A landscape with many valleys, sampled at points; each row gives a point and its height.
A ball rolls from a point to the lowest of its 3 nearest points, and stops where none of them is lower. Distance is the straight distance between rows; heights are no part of it.
(1048) height 612: [ -6 -11  12  13   0  12 -22  15   8 -15  -6   9  11 -12 -16  29   0  -4
  16   0  -5  14  12 -25   1]
(1271) height 616: [ -3   8   2  -3   4 -12  19  -3   3   5   2 -14  -6  13  22 -19  14   2
 -14   9  -1 -19 -20  -3  -3]
(1740) height 772: [ -1   2   7   8  -3   4 -29   0  11 -15  -2 -10   7  -9 -17   8  -6   6
  -2   3   6  -1  -4  -6   3]
(607) height 221: [ 23   5 -19 -10   0 -22   4 -34  21   4  35  11   2 -12  -5 -39 -16   3
  -2 -36  10  18 -17  20  15]
(1295) height 345: [  9  10 -17  -3   3 -13 -10 -19  24  -3  21  -7  -4  -8 -24 -19 -15   9
 -17 -22  16  10 -16  11   9]
(1261) height 497: [ 23   8 -12 -16  -4 -26  18 -26  22  -6  23   3   4 -10  13 -34 -20   0
   3 -21   7   6 -14  34   0]
(1718) height 149: [-17  -8   9  -1  -5  23 -20  22 -27  -7 -27  16  11 -11   8  40  -3  -4
  23  18 -13   8  31  -1  -9]
(1758) height 589: [ 14   1 -15 -12  -1 -13   5 -21  17   1  29  -1  -7  -3  -3 -32 -19  12
 -10 -24  11   5 -17  23   1]
(524) height 685: [ 23   9 -14 -12 -14 -27   2 -32  33  -2  31   7  12 -16  18 -37 -32   6
   9 -16  10   8 -17  30  11]
(410) height 490: [ -2  15  -3  -2  -3  -4  12  -5   7   2   3  -6  -6  13   4 -16   9  -4
 -17  15  -4 -14 -27   9  -4]
(1180) height 620: [ -7  -7   7  -3   2  -3   3  15  -3  -3 -12  -6   1  -5  -5  15  12  -2
  -1  19  -1  -4   4 -21   1]
(778) height 278: [ -5  23   8   4  -2  -1  14  -6  -2  -6 -19 -13  -5  13  24 -23   9  -6
  -9  20  -8 -27 -22  10 -10]
(472) height 437: [ -6  -2   1  -3  16  17  30  20 -49  -7 -22 -15 -24  23  17  13  13 -10
  12  29 -11 -24  34 -17 -12]
(1119) height 362: [ 18   7 -14  -3  -1 -17 -13 -30  19  -2  34   7  -1 -16 -22 -25 -23  11
  -6 -45  17  25 -13  10  14]
(151) height 415: [ -6   4  14  17  -9  25 -32   0   6  -6 -32   6  12  -7  -2  18 -13 -10
  10  23  -2  -5   3   5  -8]
(1414) height 390: [-10  -2  11   2  -8  15 -19  10   1  -6 -22   4  11  -8   4  25   0   2
  10  26  -2  -8  17   1  -9]
(735) height 745: [-13  -1  13  16 -10  22 -42   4  15 -18 -18  10  14 -12 -20  22 -10   0
  10   2   1  14  -1  -3  -2]
(987) height 499: [  0   9  -4   3  -1   0  -9 -13   6  -6  -6 -12  -4  -3  -8  -8 -12   4
 -12  18  14  -9 -18  14  -3]
(51) height 546: [ -1   3   4 -12   9  -9  23  -3   6  21   8 -13  -7  18   7 -25  24   3
 -15  -5  -3 -13 -23  -9  10]
(1151) height 420: [  5   3   0   1  -4  -7   6  -8  14   9   7  -9  -8   5  -5 -20   2   6
 -22  -2   3 -10 -16   2  -2]
(408) height 214: [  2  31  -3  -5  -3 -10   9 -23   7 -12  -4  -6  -4   8  13 -31 -12   4
 -15   9   1  -8 -19  35  -5]
(579) height 305: [  2  -2  -5 -14   9 -16  28  19  -9  23   3  -9   0   8  10 -18  28   0
  -5   4  -4  -6  -6 -24   0]
(859) height 717: [ 19 -16  -9  -3   8 -16   9 -16  19  26  36   9  -8  19 -21 -31  12   8
 -23 -42  10   8 -23  -2  29]
(471) height 139: [  6  -5  -9  -1   9 -17   3 -10  21  14  23   0  -7  -5 -24 -19   1   4
 -19 -24   9  11 -19   0  17]
(1304) height 701: [ -6  -4  -2   5   3 -10 -12 -12  11   6  11  -5  -4  -2 -15 -13  -6   2
 -14 -13  12  -2 -21  -7   9]
(215) height 403: [ 26   2 -22 -11  -5 -21  29 -27  19   6  30  10  -4  15   4 -42  -8   1
   1 -33   8  12 -16  34   6]
(62) height 702: [ 21  12 -13  -6  -5 -20 -17 -35  31 -10  28   7  22 -27  -5 -27 -29   7
   2 -37  11  26 -14   6  14]
(636) height 256: [  0  14   7   0   0 -14  20 -12  12   9   6 -12 -16  16  11 -34   2   3
 -11  -5 -10 -16 -23  27  -2]
(876) height 518: [ 20   5 -17 -12 -10 -20   0 -37  30  -8  34   9  14 -23   4 -28 -31   6
   3 -25  18  13 -10  26  11]
(395) height 243: [-32 -11  -1   8   2  36 -25  32 -40 -14 -12  17  -2  -4 -10  54 -10   5
  20 -15 -24  10  49  -6 -15]
(236) height 631: [-16   1   1  -1  -1  40 -15  18 -25  -7 -28  15  17 -14   9  50  -2  -5
  32  21 -16   3  39   4 -17]
(617) height 644: [  7 -11  -5   2   9 -13   1  -3  13  19  15   0   3  11  -9 -25  13   8
 -17 -15   6   2 -22  -9  10]
(1837) height 370: [-21 -17   9   4 -11  28 -16  29 -29 -13 -13  14  10  -7  -8  47  -8   4
  27   0 -21  14  49  -1 -16]
(997) height 609: [ -8 -10  10  12  -5   3 -19  23  13  -9  -3   7  13 -17 -15  24   3   2
  11   0   0  10  12 -30   0]
(54) height 538: [ 17  16 -17 -10  -8 -17  -1 -27  18 -12  20   7   0 -11   5 -27 -26   4
  -4 -13  10   9 -15  31   4]
(1776) height 378: [-17  -9   8   8 -12  22 -18  22 -17 -15 -13  22   9 -17 -12  47  -6  -2
  28   3 -14  14  40 -15  -5]
(1352) height 599: [ 29   0 -12  -4  -2 -19  39 -22  17  19  36  15   2  30  14 -43  -5  -9
   2 -43  13   8 -34  37   1]
(1214) height 455: [  0  -7   0  -5   3 -12   5  16   1  12   0  -5   1  -7  -2  -1  24   1
  -8   6  -1  -3  -2 -21   7]
(653) height 690: [  9   5  -2  11  -8  -3 -31 -14  16 -22   2  -4  -1 -19 -28   0 -25  10
   0 -19  17  16 -14   4  -1]
(343) height 339: [ 15  21  -6  -4  -8 -19  26 -30   6  -9  10  -5  -6  15  30 -39 -11   4
   0 -13  -6  -8 -18  44  -3]
(643) height 269: [ -6   2   8 -15  11  18  23  14 -46 -15 -27 -16 -13  10  27  15  19 -11
  19  31 -11 -27  24  -7 -15]
(1523) height 556: [ -6   5   4  13  -3  13 -21 -12  12  -5 -21 -10   1  -1  -5   3 -13  -4
  -4  18   4  -9 -11  15  -4]
(867) height 360: [ -2  11  -3   1  -7  -3   5  -9   8   0  -9 -11  -4   9   4 -14   1   4
 -14  15   1 -16 -18  11  -8]
(723) height 633: [  7  -7  -1   6   7 -10 -23  -7  24  -1  17  -1  -3  -9 -34  -4 -11   5
  -7 -33   9  18 -17 -16  21]
(1094) height 276: [-10  -4   6  -4   1   7   7  15 -24  -8 -27  -4   6   1  20  25   8  -7
  14  30  -4 -11  15 -11 -11]
(1524) height 328: [-11   2  13   3  -2  15  -3   1  -3  -6 -33   7  13  -1  23  17   8  -4
   6  35  -5  -9   3  -3 -13]
(1584) height 567: [ -7 -10   2   1   6 -12  -1   7  10  11   5  -2   5  -7 -12   3   9   3
  -9   3  -1   1 -12 -17   6]
(1535) height 665: [  3 -15   0   3   4 -19  -6   4  19  26  20   3  -1   4 -17 -20  15   7
 -14 -21  10   6 -17 -25  20]
(1647) height 446: [ 15 -11 -11   5  15 -19 -12 -17  29  12  33   8  -6   0 -34 -27  -1   9
 -14 -48  11  26 -23 -17  27]
(1390) height 333: [ -9   4  22  -7   5  14  17  11 -30 -10 -31  -8   3   6  41  17  12 -10
  15  38 -15 -18  10  -1 -17]
(1380) height 494: [ -2  -3   1  -1   8 -13  22 -12  15  16   9  -7  -6   9  -2 -26  11   3
 -17  -2   2 -14 -21   3   8]
(415) height 783: [ 13  -4  -4  -9   2 -14  34 -13  13  45  36  12 -11  42  -2 -48  22   5
 -16 -37   2   6 -23  13  24]
(1671) height 487: [ 10  23 -14 -16  -5 -11   8 -23   9 -11   6  -4   5  -7  10 -31 -19   6
  -7  -9   5  -5 -19  32  -3]
(1638) height 410: [ 15  10 -12 -13  -4 -16  34 -18  14   7  15  -7 -13  24  22 -47  -7   1
  -6 -20   0  -6 -22  37  -1]
(268) height 464: [  0  -5   7  -3   3  -1   4  16 -11   5 -11   3  -1  -7   6  11  19   0
   0  15   3  -4   4 -16   1]
(1099) height 761: [-30  -5   8  12  -4  39 -30  19 -13  -1 -36  10  22 -20  10  41 -13   2
  36  10 -19  11  44  10 -16]
(748) height 395: [  6   0   2 -16  11   0  26  21 -29   0  -2 -10  -6   7  20   4  27  -7
   3  21  -2 -17  12 -25  -7]
(113) height 908: [ 13 -15  -6  -8   2 -11  18 -12  12  36  41  15  -8  30 -12 -35  13   9
 -24 -36   8  13 -15   3  20]
(1704) height 277: [  2  -4  -3 -12  21  11  33  27 -39  -1  -3 -14 -19  12  14   3  21 -11
   0  11   2 -22  17 -26   1]
(791) height 315: [ 11  15 -12  -6   2 -22  22 -24  14   1  13  -5  -6   9   9 -32  -7   4
  -9 -15  10  -9 -21  36  -4]
(520) height 284: [  0   8  12 -12  12   5  17  11 -24  -3 -21 -14   0   7  32   4  20  -7
   1  33  -5 -17   8 -19  -6]
(675) height 558: [ 20  -3 -14 -14  -4 -16  35 -19  20  30  37   7  -9  29   2 -50  10   0
 -12 -33  10   1 -19  34  15]
(114) height 159: [ 23  -3 -20  -4   5 -16   1 -23  21  12  35   2  -7  -5 -16 -34  -9   8
  -9 -44  15  19 -21  14  13]
(689) height 206: [  0  -9  -3  10   5  15   0  35 -27  -9  -1  17  -8  -5 -13  43   2  -6
  17   0  -5  20  30 -25  -3]
(889) height 348: [ -9  13  16  -9   5  22   8   5 -40  -7 -36  -8  10   3  38  17  12 -11
  26  47 -21 -22  18   4 -21]
(1464) height 718: [ -5   3  16  21  -7  10 -30   2  18 -15  -6   2   9  -6 -20  18 -12   3
   1  -2   6  16   2 -19   3]
(1570) height 580: [ 17   4  -7 -13  -9 -25  37 -29  27   5  26  12   7   6  33 -47 -16  -7
  12 -20  10   6 -23  51  -7]
(1197) height 611: [ -1 -20  -2   3   4  -3  -5  23 -10  -7  -6   6  -1  -6 -10  28   4  -3
   7  -1   1  11  21 -34   3]
(146) height 204: [ 10  23 -12   4   0   5 -22 -17   7 -21  -1  -3   5 -13  -9  -7 -26   4
 -15  -3   8   4  -6  21  -2]
(630) height 296: [ -9   5   9   2  -4   2  -1  -1  -5  -6 -18  -9   0   3  12  -2   6  -1
  -4  36  -9 -17 -10  -1 -15]
(1105) height 223: [-11  -8  -3  -5   2  26  -8  23 -42  -3 -15  10  -1  -1   6  43   7  -6
  18  16 -10  -2  35 -10  -8]
(405) height 531: [-21  -8  16   9 -12  36 -31  12  -4  -8 -22   9  22 -17   0  32 -18   0
  25  15 -12   5  19   5 -21]
(1363) height 669: [ -8  -7  13  10  -6   9 -26   8  15  -4 -11   4   6 -14 -18  22  -3   1
  -2   7   0   8   1 -19   3]
(734) height 332: [ 16 -13 -15  -4   3 -14  14 -21  19  29  34  14 -10  16 -11 -36   4   3
 -16 -38   9   0 -27  19  14]
(1533) height 782: [ 28  16 -10  -5 -15 -22 -19 -41  42 -10  32   6  23 -26   8 -24 -33   1
   9 -22  12  24 -14  12  17]
(1344) height 517: [  6   0  -4  -6   5 -19  25 -13  16  30  25  -5  -9  32   5 -37  14   2
 -15 -16  -3 -11 -22   9  13]
(792) height 306: [  8  21  -9  -4  -1 -17  18 -23  11  -1   0  -6  -3  14  19 -40  -8   3
  -6  -6  -6 -10 -13  44  -5]
(1422) height 320: [-12  10  15   3  -4   8   4   4 -11  -3 -24  -7   6   7  28   8  17  -2
   7  35  -8 -21  -7   1 -12]
(1710) height 875: [  9  -7  -8 -10   3 -19  13 -12  15  40  34   6  -8  24  -7 -36  22  10
 -22 -30   9   4 -26   4  22]
(1279) height 419: [ -9   2   2  -5  10  -8  22  14 -10  15  -3 -12  -1   7  14 -16  27  -5
 -13  20  -5 -13  -3 -13  -2]
(697) height 268: [ -8  -4   2  -5  -4  25   7  15 -37 -12 -21   4   1   1  14  36   8 -10
  18  27  -9  -6  30  -5  -9]
(375) height 375: [ 21  19 -17  -3 -10 -11 -16 -17  13 -17  18  -1   0 -19 -12 -15 -29   8
   1 -26  17  12  -6  16   6]
(1008) height 728: [ -2  -2   4   2  -4   2  -6  -9  11  -4 -11  -7   3   0  -6   2  -2  -4
 -17  15   1 -14 -11   1   2]
(837) height 654: [  0   5  -5   7   4  -7 -18  -7  21  -3  15  -5  -3  -9 -29  -6 -10   5
 -12 -26  11   3 -18 -11  10]
(1501) height 684: [  5 -15  -2   1   9  -1   8  32 -24   0  -6   0 -10   0  -3  20  15  -5
   0   7   3   1  22 -30   5]
(1888) height 449: [ 24  19  -8 -13  -7 -20  29 -30  20   2  26   3   1   5  28 -43 -16  -4
   1 -11   3  -4 -19  51   0]
(1465) height 431: [ 26   4 -12 -11  -4 -28  31 -24  23  13  32  13  -2  16  17 -44 -13  -2
  10 -24   5  10 -23  44   4]
(1299) height 181: [ -2   0   2   1   3   0  13  14  -5   6  -8  -6   1   5  15  10  12  -5
  -2  27  -1  -8   5 -14  -6]
(543) height 416: [  1   6  -6  -3   3 -15  11 -21  17   5  18  -4  -4   5 -10 -26  -5   0
 -18 -16   6  -8 -15  15   2]
(1768) height 182: [ 17   7 -18 -12   4 -16  20 -24  16   9  35   1  -7  12  -2 -39 -10  -3
 -10 -28   2   4 -21  31   3]
(5) height 131: [ 15  14 -11   1  -1 -17 -27 -20  17 -15  23  -1   1 -25 -23 -16 -27   6
   1 -35  16  25 -13   4   8]
(226) height 636: [  3 -15  15  10   1   0 -16  23   0 -10   0  15  10 -13 -19  29   6  -1
  13 -10  -4  25  15 -36   4]
(73) height 153: [-32 -13   0  16   8  31  -4  29 -36  -6  -5   7 -21  12 -15  47   2   7
   9  -9 -18   6  51 -20   2]
(1331) height 668: [  2   8  -3  15  -5  14 -33 -12  10 -20 -23  -9  -1  -9  -9   4 -30   0
  -4   1  14   9  -6  19  -7]
(72) height 528: [-14  -5  16  11 -11  18 -24  14   3  -6 -19   7  15 -16 -15  37 -11  -6
  17  12  -2   5  14  -7 -12]
(1549) height 770: [  0   4   4   8   3  -8  -6   0  17  -4  -1  -4   8  -7  -8   0   1   6
 -17   5   7  -3 -11  -5  -1]
(860) height 407: [-18 -11  11  11 -13  31 -27  12  -8  -8 -27  13  16 -12  -4  36 -12  -1
  24   7 -12  12  25  -5 -10]
(1435) height 441: [  6   0 -13  -1   6 -18  13 -19  22  19  21   2  -6  10  -9 -32  -1  10
 -21 -21   8  -6 -17  15   7]
(794) height 321: [ -8  10  11   6   0  14  -4  -6  -4  -8 -27  -5   5   8  19  10   3  -6
   5  37  -9 -18   0   4 -14]
(385) height 172: [-13 -10  -2   6   1  26  -7  27 -34 -13 -14   7  -2  -5  -5  42  -1  -3
  20   4  -7  14  36 -16  -6]
(940) height 310: [  4   7   0  -1   0 -11  -1 -14   6   0   3 -11  -4   5  -6 -22  -4   5
 -23  -4   4 -12 -24  12   1]
(1885) height 678: [  5  12   2  12 -11   6 -44 -12   8 -28   1  -1   5  -7 -21   2 -28   0
   1 -10   6  11  -3  13   5]
(371) height 114: [-24 -10   0  13   5  29  -8  35 -34  -9  -1  19 -19   3 -21  57  -1   8
  19 -17 -23  13  51 -19  -4]
(1527) height 627: [ -2  -4   1  -2   0  -8   8   5   4   7  -8 -10   4  -1   8  -8  17  -2
 -12  15  -4  -5 -12 -11  -3]
(904) height 336: [ 11   3  -8  -4   9 -15  27 -14  11  21  30  -9 -12  21   5 -42   1   0
 -19 -27   4  -9 -19  36   5]
(115) height 409: [ 19  19 -15  -8  -7 -21  19 -29  20  -7  20   1   3  -6  14 -34 -21  -2
  -5 -15   6   2 -14  41  -3]
(1622) height 843: [ -8  -4   5   6   2  -4  -7   2   5   5 -10  -1   3   4   0   6  12  -3
  -6  20   3 -13  -3 -12   4]
(547) height 519: [ 21  15 -18  -9  -8 -18  -5 -25  26  -2  25  -1  -1 -12  -6 -26 -28   3
  -7 -28  13  15 -18  24   8]
(1134) height 304: [ 16   6 -14 -13  -2 -19  29 -26  20  11  26   6  -3  11  12 -48  -9   0
  -8 -26   8   2 -23  41  -2]
(1799) height 533: [-11  -6  11  14  -5  16 -20  18  -9  -9 -16  10   9 -12  -8  34   2  -1
  18  17  -3   3  14 -16  -4]
(693) height 784: [ -6  -8   8  12  -6  -8 -11  12   9   1  -2   3  -2  -9 -23  17  11   5
  -1   2  -3  11  -1 -24   5]
(200) height 577: [  6 -10  -2  -7   8 -19  28  -7  11  40  20  -7   0  26   7 -36  27   3
 -24 -22  -8  -1 -18  -5  17]
(1526) height 811: [ -1  -5  11  20   1   0 -28   0  22   1   7   2   5  -9 -31  10  -7   6
  -2 -14   6  20  -7 -25  12]
(1609) height 405: [-12  10  15  -4   5  -4  17   3  -6   5 -10 -13   5  16  23 -16  22  -3
  -8  30 -11 -24 -11 -14  -1]
(1612) height 482: [ -8   6   6   0  -2   2  -7 -13   5 -10 -23  -9  -4   3   8  -5  -9   0
 -11  15   3 -18 -17  14 -13]
(240) height 299: [ 27   5 -13  -9  -6 -29   7 -32  20  -2  35   8   4 -16  -3 -31 -21   1
   4 -32  15  17 -13  27   7]
(525) height 337: [  1   1   6  -9   5  -4  22  21 -26   1  -9  -8  -2  13  23   0  26  -9
   2  25   0 -19   5 -17 -10]
(590) height 307: [ -5   0   6 -16   6  20  15  17 -37  -3 -21  -8  -6   3  25  23  17 -11
  13  28  -8 -16  24  -5 -16]
(1887) height 621: [-22  -7  14   9  -2  34 -28  10 -15   2 -42   8  24 -17   9  29  -5  -5
  25  27 -19   1  26  10 -20]
(4) height 292: [-21 -10  16  13  -7  24 -25  17 -16  -4 -21  17  13 -17   2  45  -4  -1
  20  16  -7  12  29  -4  -6]
(1438) height 377: [  0  -5   7  -9  17   8  28  21 -48  -5 -17 -14 -11  13  19  14  17 -13
  17  26  -1 -25  27 -23 -12]
(83) height 72: [-10  -2  10  -2  -5   0   4  10  -8  -2 -15   1   8  -3  18  18  18  -4
   4  35  -4  -7  -2  -9  -2]
(597) height 647: [-10   8   8   9 -14  27 -36 -15   7 -11 -22  -6   6  -3 -14  13 -18  -4
  -1  14  10   6  -5  10 -10]
(728) height 767: [ -4 -13  -3  10   7 -17 -18  17  15   5   8   6  10 -13 -28  11  14  -1
  -6  -6   0  16  -4 -41  16]
(1020) height 750: [ -5 -10  -1   3   0 -15  -6  19   2   6   5   2   5  -6 -18  11  14  -2
  -2  -3   3   8   8 -32  14]
(78) height 319: [-14  -2   9  -8  -9  26  -2  10 -35  -9 -34   4   4  -4  20  35   8  -3
  21  35  -9 -10  30   2 -17]
(1173) height 132: [-12 -13 -10   8  -1  30 -15  34 -33 -15  -1  13  -6  -3 -17  53  -4   2
  21 -11 -16  18  48 -16  -7]
(796) height 357: [-20   3  12   4  -8  22 -14  -2  -5  -4 -32  -5  13  -6  13  28   3 -13
  18  35  -5 -14  14   3 -16]
(300) height 687: [ -1 -10   5   8  -6 -11  -2  17  -1   1  -4   2   6 -11  -2  15  12   1
   1  15   4   6   7 -27   6]
(362) height 509: [ -7  11  20   5   2  -7  22   2   5  12  -4 -13  -3  11  19 -25  14   4
 -10  17 -17 -17 -23   3  -3]
(324) height 326: [ 19  -9 -17  -5   6 -30   2 -26  23  22  40  13  -8   4 -25 -32  -3   7
 -11 -42  15  13 -20   2  22]
(391) height 495: [-20  -4  17   9 -10  24 -19  11  -2  -7 -20  11  11 -12 -10  33 -11  -4
  13  15  -7   3  17  -7  -3]
(43) height 209: [ -4  -1  12  -6   9   4  10  20 -25  -7 -12  -3   1   1  16  16  19 -11
   5  31  -6 -11   5 -20   1]
(626) height 356: [-11   1  13   7  -6  19 -14  -3   4  -7 -27   0   7  -2   6  17  -7   2
   6  29   2 -14   3   1 -15]
(1268) height 574: [ -3  -7   4  10  -3   6   0  19 -18 -10 -14  11   5 -12   0  33   4  -7
  11  12  -5   2  20 -21   2]
(1120) height 693: [  1 -13  -2   8  11 -20  -9   2  21  15  20   5  -1  -5 -24   2  16   5
 -12 -25   2  17 -14 -28  11]
(1788) height 308: [-17  -6   9   4 -12  30 -15  12 -18  -7 -29   6  15  -8   9  35   2  -4
  24  27  -7   1  21   4 -13]
(1158) height 232: [ -5  18   2  -2   0  -1   3 -11   1  -6 -15 -13 -10  21  21 -17  -3   7
 -13  23  -3 -27 -15  19  -7]
(612) height 551: [  8  -5  -6  12  11 -20 -15 -13  26  10  24  -1  -3  -9 -35 -11   0   6
 -11 -35  10  23 -15 -23  21]
(1314) height 488: [  0  -5   1 -10  13   6  29  21 -34  -6 -14  -9 -12  12  20  15  20  -5
   4  23 -11 -10  18 -13  -9]
(503) height 430: [-18   3  11  10  -5  28 -14  -4 -20  -1 -43  -2  20  -4  23  28  -2 -12
  21  37 -18 -22   8  13 -18]
(1138) height 335: [ -8   3   7  -1   1  -3  15  12  -8  -2 -15 -14   5   8  22   3  21  -4
  -5  28  -5 -18  -5 -12  -7]
(1287) height 719: [  4 -12  -1  -4  11   2   8  23 -24  -6  -7  -2  -7  -1  -1  21  21  -4
   6  11  -2   1  24 -23  -6]
(278) height 368: [  7  -2   4 -10   6  -3  31  25 -20  14  -3 -15  -7   8  19  -6  27  -4
  -6  10   2 -10   8 -29   5]
(1751) height 463: [ 27  -2 -11 -12  -7 -24  22 -29  22   6  31  11   2   3  12 -42 -17   2
   7 -32  11  11 -12  37   7]
(1038) height 595: [  4  -7  -2   4   7 -15 -19 -10  22   7  17  -1  -4  -4 -35  -7  -3   9
 -11 -29   8  18 -16 -16  21]
(785) height 219: [-12 -15  -8   1  -1  18  -3  30 -44 -10  -7   1 -11   3  -8  40   3   3
   8   5  -7   5  44 -24   0]
(333) height 573: [-11  -4   2   2  -4   6 -12  21  -6 -10  -7  11   9 -15 -14  32   1   0
  10   8  -3  15  15 -28  -1]
(1025) height 34: [ 10   8  -6  -3  -4  -5  -6 -24  15  -8   4  -5  -7  -6 -10 -17 -20   0
 -15  -5  12  -1 -16  22   1]
(221) height 722: [  2   0  13  17  -3   6 -32  -5  16 -16  -1 -11  -2 -12 -23   3 -15   3
  -6 -10   6  14  -8  -6   3]
(1921) height 411: [  3   5  -7   3   6 -11   6 -12  20   9  12  -7  -6   8 -12 -18   0  11
 -14 -10   5  -2 -19  10   5]
(1548) height 474: [  1  -3  -7  -5   3 -13  13 -15  16  31  16  -9 -14  20   2 -31  12  -2
 -19 -14   2  -4 -25   7   9]
(484) height 594: [ -2  -9   8   2  -1   5  -5  18  -3  -1 -17   3   9 -11   0  20  10  -9
  -3  19  -3  -3  10 -16   2]
(624) height 309: [  8 -10  -7 -13  11 -12  17  22 -14  18   3  -7  -1   4   3  -6  27  -6
  -8   1   3  -2   8 -29   3]
(1796) height 300: [  7  15  -3  -4   4 -13  21 -15  11  10  16 -10 -17  16  10 -33   0   4
 -19  -6  -4 -11 -18  29   2]
(479) height 279: [ 14  -7  -9   0   7 -24  -5 -19  22  20  28   4  -7   2 -28 -20  -5   5
 -18 -33  12  15 -20  -7  20]
(1720) height 313: [ -1  23  10   0  -1 -11  16 -14   0  -7   0 -19 -14  21  20 -27   1   1
 -16   8 -12 -19 -23  24 -14]
(985) height 604: [ -6   1   8   8  -8  14 -22  -7   7 -17 -20 -11   1  -4 -12   2 -17   1
 -16  13   6  -3  -5   7   0]
(66) height 266: [  9  12  -8  -5  -8 -20  13 -16  12  -8   1  -9 -12  11  11 -30 -15   7
 -11  -4   2  -8 -19  26  -4]
(160) height 322: [ -6 -10 -14   3   7  12   3  31 -31  -8  -4   8 -18   0 -10  36  10  -3
   6   7  -3   6  36 -26   1]
(1437) height 230: [ -3 -20   4  14   2   8  -9  33 -18 -16   4  18  -6 -14 -20  43   6   7
  17 -15  -6  26  29 -34  -4]
(1182) height 311: [-16 -12  -2  -5   7  33  -1  28 -45  -5 -18   4 -18   5   2  44   6  -8
   6  13 -15  -9  46 -10  -3]
(1409) height 557: [ -7 -10  -3  -3   9  15  20  30 -35  -5  -6  -4 -19   3   8  34  12  -7
  11   3   0  -9  36 -24  -3]
(1775) height 645: [-11 -11  -2  -2  19  26  23  24 -46  -2  -6  -8 -27  21   5  29  15  -9
  10  19  -3 -27  33 -16  -8]
(1417) height 160: [-25 -12   2  11   2  34 -10  32 -44 -10  -9  13 -11  -1 -11  49  -3   3
  15  -2 -22   8  49 -11 -10]
(1855) height 257: [  6  -5  -4 -16   5 -21  19  16  -7  16   6  -8  -1   2  10 -10  25   1
  -9   3  -2   0  -2 -32   4]
(1892) height 516: [-16   0  15  16 -10  39 -42   7   8 -14 -36   2  13 -13  -3  33 -20  -1
  19  14  -7  -1   7  11 -16]
(28) height 629: [ -6 -10  -2  -3   9 -22   7   5  10  20   8  -4   3   3  -3 -12  18   3
 -11  -4  -2  -4 -18 -25  13]
(1329) height 247: [  8   3 -12  -3   7 -21 -13 -17  22   7  24  -1  -6  -4 -22 -25 -15  10
 -15 -33   6  14 -19   2  13]
(81) height 263: [ 15  23  -9   4 -15  -7 -23 -26  20 -21   7  -7  11 -16   0 -13 -30   2
  -3  -9  17   6   0  22   0]
(1679) height 751: [-11   0  12  11  -9   9 -12  -3   4  -9 -17  -4   4 -13 -10  18  -7  -3
  -1  22   2  -1  -1 -10  -2]
(441) height 351: [ -7  -2   2  -9   5 -12  11  12  -3  15   3  -5  -1   0  11  -6  21   0
  -4   8   4  -6  -9 -26   3]
(45) height 787: [  4 -11  10  18   8  -6 -17   7  24  -8   5   5   4 -11 -34  13   4   2
  -5 -16   6  22  -9 -31  11]
(984) height 720: [  4   6   2  14   3  -1 -27 -10  19  -8   4 -16  -3  -9 -24   1 -15   4
 -12  -9  12   3 -12   1  -2]
(523) height 630: [-17  -1  12  -1 -10  34 -18  12 -17  -3 -43   5  14  -9  24  37  -6  -5
  27  35 -10 -10  28   7 -13]
(228) height 312: [-17  -7   5  -5  -1  33 -13  20 -34 -10 -32   9   2  -6   7  44  -7  -5
  25  17 -14  -1  40   1 -12]
(1530) height 331: [-17  -9   5  -9   3  25  11  24 -43  -6 -24  -5 -15   8  12  35  13  -7
  14  21  -4 -13  37  -6  -9]
(297) height 601: [-23  -5  11   6 -15  42 -29  22 -17  -5 -27   9  25 -17   6  45 -11   0
  28  13 -20  10  34   2 -10]
(85) height 24: [ 18  -4 -15  -5   1 -20  13 -25  17  19  39   7  -9   6 -12 -38  -7   2
 -11 -40  14   5 -23  26  10]
(1164) height 267: [ -6  19  15   6  -3   5   8  -5  -3  -6 -31 -14  -3  14  18  -7   3   1
  -6  32 -11 -27 -13   8 -14]
(1032) height 334: [  2  -3  -1 -13   8  -5  20  15 -20   4  -5  -5   1   2  16  12  17 -10
   2  24   0 -12   8 -21   1]
(949) height 113: [ 27   1 -21  -3 -10 -23  15 -26  19   5  34   5   7  -3  -5 -39 -14   3
 -10 -33  15   9 -20  28   6]
(995) height 597: [ -5  -7   8   0  -2  14  -8  21 -21 -10 -18   7  10 -10   6  30   9  -9
  15  25  -4   2  22 -10  -4]

Where does a ball stop that starts at each point below?
(1799): (1718)
(1533): (85)
(45): (1299)
(1775): (385)
(1751): (85)
(1099): (1718)
(837): (471)
(1120): (471)
(735): (1718)
(723): (471)
